The views of a scene show one set of named points, each view turned or mirrored, and shifted as a whole, with a little noise and some points left out.
(in the rows, 128 means zero)

Scene 1
View 1
k_910: [149 152 117 102  64 124 168  85 147 183  58  85 123  40 182 143 136 206
 174 104  30 156 163 213 192 137]
k_510: [107 152 133 112 115 117  94 119 114 105 166 161 150 134 114 111 136  90
  86  53  99 149 135  72 111 116]
k_103: [114 171 135 130 103 105 129 123 113 110 184 150 143 134 114 142 152 145
 128 116  94 149 120 137 142 101]
k_87: [144 148 123 100  71 147 117  73 158 157  75  99 144  64 169  95 138 138
 120  33  37 159 169 131 138 156]
k_553: [128 168 138 110  83 128 126 137 107 144 132 164 118 144 122 145 128 173
 130 153  86 158 112 142 141 124]
k_409: [133 161 135 106  78 138 119 119 123 149 110 149 126 123 136 128 129 161
 125 113  73 159 131 132 136 137]
k_125: [135 183 135 134  70 150 124  87 150 134 143 118 144 118 135 119 155 169
 133 104  57 156 132 162 133 135]
k_587: [117 182 140 131  90 136 106 119 122 110 184 158 143 158 105 124 151 141
 111 112  92 152 116 119 117 120]
k_714: [129 165 141 108  82 141 117 134 113 144 125 165 119 143 125 131 126 160
 119 130  82 158 117 127 131 134]
k_211: [132 182 138 137  76 158  99  78 160 113 166 118 163 126 127  98 161 129
 104  59  62 157 142 119 109 138]
k_344: [130 147 139  85  89 132 117 161  88 163  95 191 103 148 125 142  99 162
 116 151  92 163 110 110 131 138]
k_57: [108 169 122 134 119  83 143 101 123  97 198 120 157  98 120 140 167 129
 134  79  93 142 143 149 156  80]
View 2
k_910: [129 131 201  89  84  49  88 123  75 226 126 189 141  70 230 211  65 169
 164  66 143 138 148  40 169 162]
k_714: [130 111 129 133 130  78 118 141 127 148 176 160 145 104 164 145 106 123
 148 134 117 148 143 138 129 119]
k_57: [112 134 156  91  98 152  92 129  95 105 134 146 134  79 204 166  96 125
 102 100 108 136 139 131  38 138]
k_103: [120 120 133 113 118 124 109 139 111 116 160 147 153  89 181 150 102 125
 112 122 115 137 145 149  66 115]
k_553: [131 107 127 130 128  80 125 144 118 156 178 163 170  92 170 149  96 129
 137 130 130 143 145 137 115 102]
k_344: [138  90 122 131 146  58 141 142 156 156 177 183 150  87 147 130 103 105
 164 148 139 167 125 133 143  99]
k_87: [120 140 192  97  96  76  76 115 119 161 125 156  68 127 205 173 112 140
 178  89  87 156 144  77 176 199]
k_587: [113 124 123 131 125 118 103 140 117 110 183 130 144 123 168 139 116 121
 122 135  93 133 153 165  91 120]
k_510: [118 121 138 109 129 136 103 125 155  76 145 139  82 122 159 121 134  92
 138 136  83 163 125 154  86 151]
View 3
k_103: [147 156 113 123  67 121 162  88  89 125 136 107  98 121 135 177 135 161
 108  92 162 132 160 117 136 149]
k_409: [150 130  98 116 132 114 112  85 133 119 156 105 136 122 138 169 121 158
 139 130 148 134 126 113 154 130]
k_57: [122 173 123 116  54 123 153  64 113 111 126 121  80  92 159 166 126 164
  95  94 178 160 199 130 125 133]
k_910: [114 133  52 105 160  97  68  48 236 101 172 108 128  94 158 188  63 177
 159 123 185 186 111 118 145  96]
k_553: [164 127  91 125 109 115 146  98 103 137 154  94 122 141 115 190 120 156
 132 100 155 119 116 109 145 152]
k_587: [154 167 121 145  66 129 171 100  70 131 137 111 112 124 132 154 152 155
 120 109 141 115 143 101 152 146]
k_87: [126 150 113 119 147 125  75  62 180  91 148 131 156  79 183 123 132 154
 157 175 135 161 142 112 169  91]
k_211: [133 196 129 162  76 138 144  87 109 108 137 133 126  91 164 107 157 158
 139 143 129 139 139  85 173 109]
k_125: [131 176  92 151  98 121 137  81 138 118 151 111 118 107 145 149 119 169
 145 117 153 146 116  90 160 114]
k_714: [169 136 104 134 113 118 142 103  98 135 154 103 136 140 121 169 137 154
 142 117 138 110 111 100 160 146]
k_510: [161 145 162 117  79 142 140  93  60 115 120 129 130 110 157 132 184 141
 106 148 122 116 192 128 150 143]
View 4
k_587: [136 106  84 153 136 152  83 102 158 117 123 123  98 150 122 128 134  93
 119 175 151 126 168 101 105 166]
k_344: [108 140 114 112 136  98 122 122 168 171  88 145 126 185 118 126  69 117
  93 150 162 158 124  86  87 136]
k_87: [ 99 139  55 100 106 170 151 117 104 141  74 211  96  69 115 109 134 126
 111 150 103 105 114 113 186  95]
k_714: [123 123 100 120 142 123 113 113 147 142  93 141 105 163 116 120 103 111
  99 159 153 132 136  91 114 145]
k_910: [ 91 125  91  41 176 129 167 109  58  98  28 197  82 102 102  97 135 131
  65 117 155 103  72  73 201  81]
k_125: [137 115  87 109 151 141 107 104 108 120  83 150  78 132 114 106 131 110
  99 160 145  97 135  95 152 150]
k_57: [102  81  70 143 163 180 107  93 139  49 114 134 104 114 112 150 191  88
 120 152 166 140 154  84 121 117]
k_553: [121 118 108 112 161 115 107 110 142 129  90 130  99 174 119 121 107 110
  91 154 168 135 133  81 111 148]
k_409: [115 130  91 113 136 130 123 112 137 139  86 161 103 142 115 115 112 112
  98 155 147 124 128  94 132 131]
k_103: [114  97  86 140 157 151  98 100 149  89 111 124 102 150 113 138 152  91
 111 159 169 139 154  84 103 141]
k_510: [104 116  62 174 100 177 103 111 185 130 138 155 128 120 123 151 141  95
 143 172 129 155 171 113  96 131]
k_211: [138 116  60 147 109 182  93 105 128 124 112 156  83  97 121 115 151  98
 127 182 112  93 165 120 153 156]
View 5
k_510: [132  91 104 102  87 104 143 154  95  91 120 125 117 122  97 124 101 125
 166 131 117 136 152 145 149 127]
k_714: [133 100 133 139 146 141 143 111 125 140 150 131 123 120 129 179 114 111
 132 115 156 145 113 113 140 117]
k_587: [141  94 144  90 141 132 154 146 129 113 152 115  90 115 105 135 113 110
 140 123 137 151 121 134 150 119]
k_910: [108  79 101 154 224 139 123 103 130 181 181 109 245 164 244 204  76  54
 141 102 180  96 101 140  82 134]
k_409: [131  91 120 139 150 135 135 112 122 141 148 131 143 129 144 177 103  98
 136 114 157 137 116 126 128 124]
k_344: [128 119 137 177 127 143 142  93 112 155 133 152 124 115 117 209 130 136
 134 121 163 141 108  86 148 106]
k_125: [137  69 120 104 182 142 140 127 144 132 171 106 139 132 157 151  88  70
 130 106 158 142 108 150 121 131]
k_103: [132 113 157  88 160 121 157 159 114 125 160 105 123 117 128 149 122 111
 154 136 129 124 119 127 144 112]
k_87: [121  43  51 146 140 121 111 107 118 126 141 125 205 160 184 153  50  66
 146  96 161 126 139 168  97 151]
k_211: [139  47  96  84 139 129 137 139 136  99 152 109 118 135 127 114  71  71
 139 104 142 157 133 173 127 145]
k_57: [119 108 144  63 169 104 157 189 107 114 165  86 160 129 154 126 107 100
 173 144 111 102 131 150 134 121]
View 6
k_910: [170 145 112  81 130 130 139  56  66 107  87 161 131 171  70  67 123  22
 164  58 227 133 211 110 173  40]
k_125: [159 138 125 109 126 120  79 109 113 112  56 132 125 164 108 130 120  94
 172  94 161 104 143 147 148  81]
k_87: [165 190  71 143 166 121  92  68  90 106  78 145 182 157  88  77 127  60
 167  56 198 109 150 133 127 115]
k_409: [163 135 130 128 128 150 102 101 123 116  80 149 130 139 143 110 132 101
 142 103 179 123 154 133 126  98]
k_714: [164 123 144 130 117 158  99 111 138 119  82 145 122 132 160 122 138 118
 137 118 171 125 148 137 123 100]
k_211: [157 157  99 133 149 112  47 114 126 105  47 120 159 156 107 139 111 110
 174  97 142  84 104 164 123 119]
k_344: [167 118 153 147 114 188 124 107 147 125 107 157 116 112 194 104 152 127
 112 127 189 142 167 123 110 113]
k_510: [166 131  95 161 175 152  75 113 163  89  75 126 190 107 150 125  93 123
 118 126 158  98 102 164  74 164]
k_553: [164 104 155 114 107 161 109 117 138 115  82 145 107 136 159 127 129 116
 135 127 176 128 159 138 133  87]

In a view up to two points have been moved. Name them for each view, in the order of its rows, or write -.
view 1 | -
view 2 | -
view 3 | k_409, k_714
view 4 | k_125
view 5 | -
view 6 | k_510
